Points, in no order, along strands that fork and pass close to each other.
Two points are linked if the straight distance between their rows is under 71. Some points are linked to none.
nobe: [-22  25   7  -5 -18  -4  31  25 -24  17 -24   6   6   8   3  22   4  16
 -10  12  -7  34  13 -16]
dat: [  6   3  15 -37  13  17  17  34 -33  12  21   9   5 -37  17  -9  15   4
   5   1   2  38   0  -2]
Segob: [ 17  -9  31 -18 -27  16   1  -3  -9  10  -8   4  11  19 -27  11  17   9
 -27   7 -20  -1 -17  10]
Teru: [ 12  12   5  24  19  37 -12   1   7   2  10   1   8  26  -3 -30  14   2
  28 -32 -37  -2  -6   5]
rit: [ 13  10 -28   2  20 -20 -30 -11   4 -11  14  14 -40  -3  29  17 -14  19
  12 -21   9  14  23 -29]
Fefil: [  3 -23 -30 -27  12 -30 -22 -26  18 -14  10  -7 -26 -31  13  19 -33   7
  -6  14  32 -12  40 -12]
Rin: [ 13  17  13  36   6  -7   7  19  -9   4 -11   3   7   3 -14  -4  -4  -5
   4 -23   0  12 -20  -3]
depit: [-23 -20  -1 -18  -9 -43  -3  -7   6   1   3 -13  -4 -18  15 -16 -18  14
  -5  23  38   5  10 -16]
Tuz: [-13 -11   6 -10  -9 -36   6   9  -6  11  -8 -10   6  -6  -1  -2  -9  11
 -20  11  18  15   1 -10]
fibu: [ 21  -2  18  -2  22  26  25   0 -17  24  18  12   5   9   1   3  14   5
   5 -15 -35   5   3  -7]
kilap: [-24  -8   2 -23 -18 -19  15   3  -7   8 -25 -13  22 -10 -10  13 -12  11
 -45  13  12  12  14   3]
zovut: [  2  -8 -17 -21  -1 -18  21 -16  -7   9   9   6 -21 -18  20  46 -12   0
 -22   0  11   5  18 -10]
vof: [ 36  16 -41 -39  12   5 -25 -13  12  -4  46 -10 -23  -2  29   2  -5   0
  10  11  -2  -5  20  -6]
puv: [-13 -13  -1 -30   1 -19  -2   7 -23   5  24   3 -23 -31  47  11   4  -8
  24  18  22  34  10 -19]
mizi: [-22 -18 -33   3 -18 -20 -25  10  46 -16  -4  -6   4   5  -2 -25 -17  27
  -2   4  27 -14  17   6]
dad: [  3  -4  25  -6   2   8   6  45 -29  10 -14  13  -2   7 -14  -7  20   7
   0 -15  -2  47 -12   5]
kufev: [ -3   1  20  39 -11  14 -10 -15   1 -13 -24 -13  21  27 -25   0  -6 -50
  -1  -4   8 -32 -14  17]
vis: [ 15  28  40  37  10  43  15  11 -24   1 -13   1  15  -3  -8   0  10 -53
  25 -15  -5   3 -13   2]
sot: [ -9  -9 -33 -26   2 -26 -27  -2  -2  -6  19  -4  -6  27  32  -9   1   5
   6  21   4   2  17 -17]
bos: [ 11  11  -7  -2  28 -22 -15  -1 -19  -3   9  15 -24 -17  32  12  -9  22
  13 -13  -2  29  30 -35]
Doru: [ -3  -3   4  -4 -11 -12 -20  29   4  -5  -5  21 -13  17  -7 -23  20  23
  23  15  -7  -8 -12  -8]
sug: [-10   1   8 -14  -5 -13  -9  26 -15  -1  -4  28 -16  -5  12 -10  16  25
  21   4   2   5  -6 -13]
saz: [ 19 -12  33  27 -15  -3  10 -11   8   5 -44 -18   1   4 -54  12  -2  -7
 -21   6  -4  21 -10  27]
pid: [-10  -1 -18 -27 -12 -27 -19  -3  10  -9  26 -14  -9 -26  22 -24 -13   5
   8  17  38   0  -7  -4]
sige: [ 19 -22  27 -26 -39  15 -12 -14   2 -11   4   5  14  13 -35   3   4  10
 -32  33   5 -29 -12  13]
Gugav: [-12 -31 -23 -38  10 -17 -11 -24  14 -16   5  -3   1 -36   8  10 -22   3
  -9  23  18 -29  31   2]
zul: [  4   9   7 -39 -23  10  31   9 -21  20  15  -8  11 -16   8  25   6 -10
 -21  13   4  15  -9   8]
Teg: [ 18  -6  29   6  14  32   6   6 -12  13   9  11   1  25 -13 -17  20   6
  19 -24 -32   1 -12   6]
dis: [ -2  29  21  42   9  32  33  19 -24   7 -18   5   6  -7   4  11   3 -50
  19 -20   8  21 -16  -2]
zogu: [-18  15  -8  36  25  -8  -2 -13 -14  -7 -16   7  -3 -18  25  17  -4 -16
  11 -29  -8  14   4 -15]
Dum: [ -3  -4  -8  32  -9  12 -19 -19  21 -23  -2  11  18  37 -11   3  -5   1
  -3  -2 -17 -50   2   4]
meri: [ -5  10  -3  40   0   3 -20 -11   1 -18 -10   1  26  16   2   8 -10 -34
  12 -13 -16 -35   2   4]
mif: [  2  17  32  30 -13  19  22 -17  -1   5 -48 -19   3   8 -41  19   4 -15
 -21  -3 -14  20 -17  23]
notad: [  4  -9   1 -40 -17   3  -9   5  -8   0  27  -2   2   0   8 -14  14  -8
   6  25   4 -17 -23  12]
ribi: [  3 -23  19  16  -8 -23  -3   6  13   3 -38 -13   5  -1 -51  -4  -7   4
 -16  13   0   8  -6  20]
Tisa: [-22  -6  15  27   0  16  30  -9  -1  16 -16   2   5   3  -3  20  18 -15
  -1 -13 -29  -1 -19   9]
nasin: [-15 -11 -21  36  15 -24  -4  -1  14  -2   1  -4   3 -10  12  10 -10 -15
  10 -27  -1   5   3  -6]
mab: [ 26   3 -10 -40  35  15  -5  18 -28   2  43  15 -16 -11  27 -15   5   6
  29  -8   9  20  37 -11]
tusob: [ -3   2  -4  48  -7  -8 -20   9  44  -7 -14 -15   7   2 -21 -24  -3  -4
  19 -10 -11 -10  -8  11]
sof: [ 33   5 -27 -31  32   9 -12   6  -4   3  42   7 -32   1  30  -4   4   6
  30  -4  -7  12  30 -15]
ter: [-22 -27 -18  19  10 -24   1  -9  27   0  -2  -7   3 -11  -4   1 -14  -2
  -4 -26   8  -9   2   9]
Kepak: [  5  10 -34  -6  30   8 -11   7   9   3  23   4 -21  23  26 -21  12  18
  31 -16 -18  11  20 -12]
Sina: [  5 -23  12   7  -7 -35   0  20   9  15 -13 -17   8   7 -32 -13  -2   2
  -7  16   1  15  -7   3]
gigu: [-25 -31  -6   4  -6   1  12 -14  17  -7 -15  13  10  -8 -16  17 -15  10
 -28 -21  13 -27  -3  18]
Vub: [-25 -32  -9 -23 -13  -2  20  -6   3  -3 -22   4  21 -12 -11  24 -17  11
 -39  -6  20 -14  16  16]
pagug: [  8  13 -15 -18 -15   4 -25  19  23  -8  12   8  -8  18   6 -31  19  29
  17  32  -9 -21  -1  -2]
tebid: [ 32  19  51  45   2  45  -2  -4 -14   4  -8  -5  14   7 -28  -7   8 -36
  18 -20 -21   7 -20   6]
sobo: [ 20  22 -49 -31  -7  10 -24 -21  16 -18  45 -24 -15 -10  33 -10 -14  -8
  10  31  23 -22   9  13]
falur: [ 11  -5  21   5  -6  15  -4 -15   2   7  -1   4   9  32 -21  -6  14  11
 -17  -8 -25 -13 -24   8]
zam: [  1  -1  36  34  -6  23  32   5   0  22 -20  -9   6  -6 -26  14  15 -14
   0  -1 -33  18 -18   6]
vikez: [ -3  23   1  38  14   9  -5  -8 -16 -15  -8   7  18  -3  16  21  -2 -45
  16 -22 -16 -16   2   0]
kire: [ 16   9  22 -31 -21  16  23   2 -19  19   5  -2  18   1 -10  16  10   4
 -35  -2 -15  12 -15   8]
Danap: [-13 -12 -19  26  -8 -17 -15   6  44  -9 -12  -7   5   6 -23 -25 -15  14
   2 -10  15 -18  -4  10]
gos: [  6  -7 -33 -10  18 -29 -20 -23  29  -8  18  -3 -40 -25  18  12 -15  14
   1  -2  12  -4  24 -18]
Kov: [ 18  -7 -10 -23 -30   3 -29   4  38 -20  10 -16   7   6 -28 -30  -6  19
 -16  26  23 -27  -4  20]
rafon: [ -6  -2   0 -42 -17   2  16  -4 -25   8  17  -5   1 -15  14   9   5 -17
  -9  26  16  -5 -19  12]
kida: [  6  10 -11 -38  -9   6 -22   1   9  -9  25  -5  -5   6   9 -37  18  15
  10  34   2 -19 -19   5]
ripu: [-34   9  12  42  12 -11  10 -11  -5  -3 -37 -21  10  -4  -6  -3  -7 -36
  -6  -8  12   3 -17   7]
Ruta: [  3   0   8  21   0   0 -11 -16   8 -11 -22  -4  -8  34 -31 -17   8   5
 -15 -10   3 -10 -35  15]
Rer: [ 13   3   8 -43  14  26  17  22 -42   8  29  25  -5 -26  25   8  14   1
  13  -3  -2  18  18  -1]
subez: [ 11   1  16  52  -7  11 -23  12  32  -5  -6 -11  14  -7 -25 -14   6 -22
  29 -16 -27   1 -17  14]
lukuf: [-17  -1 -24   3   5 -29 -21  -8   2 -11   1   3  -2  35  18 -16  -5  21
  -4   7   5  -5   8 -20]
zit: [ -3   2 -39 -29  -8  -6 -15 -18  29 -16  32 -25  -8 -17  17 -26 -24   0
   2  34  42 -26  12  10]
kodus: [  1  13   5  -9  13 -17   3  11 -22   4   4  26 -19  -9  23 -10  -1  30
  20   1   7  12  11 -31]
miku: [ -2 -28  15 -33 -20   2  -7  -9   3 -19 -21  -2  10   8 -40  -3   2  15
 -41  41  18 -23  -7  16]
kepo: [-10  13 -13  16   9 -15 -17 -13  -4 -15 -11   5   1  34  -1 -17  -5  19
 -16 -14   9  -9 -17  -6]
boru: [-24  21  -1  -1   8   6  31   4 -33  12 -16  18 -14   6  28  28   7  15
   0 -14  -7  35  19 -18]
Zude: [ 11   3  -9  -5  -1  -9  26 -14  -8  10   9  13  -4  -2   7  32  -9   8
 -22 -19   5  -7   0  -8]
rivog: [  3 -25  -7  -6 -14   6   1 -22  40 -13  19  12  -5   2 -13  -3   2  25
  -9  17   4 -53  -7   3]
Kipo: [ -5 -34  -7 -33 -12   4   9 -26  21  -8  17   4   4 -30  -1  10 -10   4
 -15  22  12 -49   6  13]
kuru: [-10  12  24  35  -3   9   0  -8   4  -9 -31 -22  15  -9 -18  -4   2 -63
   7   0  11 -16 -22  14]
rozuf: [ 20  -2 -18   2   2 -18 -14   2  29   3  23  -4  10  -7   4  -2  -6  10
   6   3 -21 -16  19  -9]
retob: [-18  23  12  31 -16   1  31  30 -12  16 -31  -6  15  -7 -11  26  -4  -5
  -9   0  -9  49   4  -8]
Kapo: [-13  42  12  36  -3  33  41  23 -27  10 -27  -1   8   4  -6  21  -3 -24
   7 -14  -7  35  -2  -1]
nev: [-38   6   2  37  10 -18  24 -21  -9   3 -38 -12   7   7   2   8 -16 -18
  -9   2  11  -5   5  -5]
gazo: [ 32   9   5 -18  13  11  17 -14 -12  16  27  16  -4   6   9   7   3  15
  -5 -11 -16 -13  -6 -12]
Pov: [  2  12 -32   5  16  16 -18   1  20   3  17  -3   0  35  20 -24  17  13
  20 -18 -33  -1   9   2]
manok: [-15   9  -1  16  31   9  22  -1 -28   9 -11  17 -12  -6  24  25   8  -2
  11 -22 -20  26  12 -13]
sim: [ 13  -7  28 -33   6  18   6  34 -22  12   7   5   0 -16 -10 -19  26   6
   1  -1  -8  33 -16   8]

Follow the links from the first point to the second, and from the first to the third. Name the last point that the two ways share.
zogu / Teru / dat: sof
gazo / gigu / gos: Teg
Dum / tebid / Kepak: zogu
Sina / meri / retob: zogu
Rer / gazo / ribi: sof
lukuf / depit / Zude: Teg
zam / nasin / vof: Tuz
sug / kepo / gazo: falur
nobe / Kepak / zam: Tuz
sot / kire / Zude: falur

A fork is a point with three links. Follow the links from the first point to the second and name the forks in between, in order.
sige / rit: Segob
mizi / Rer: Danap, ter, Tuz, sof
Vub / zul: Tuz, sof, Teg, falur, Segob
lukuf / kilap: falur, Teg, sof, Tuz
depit / Teg: sof
nev / vikez: meri
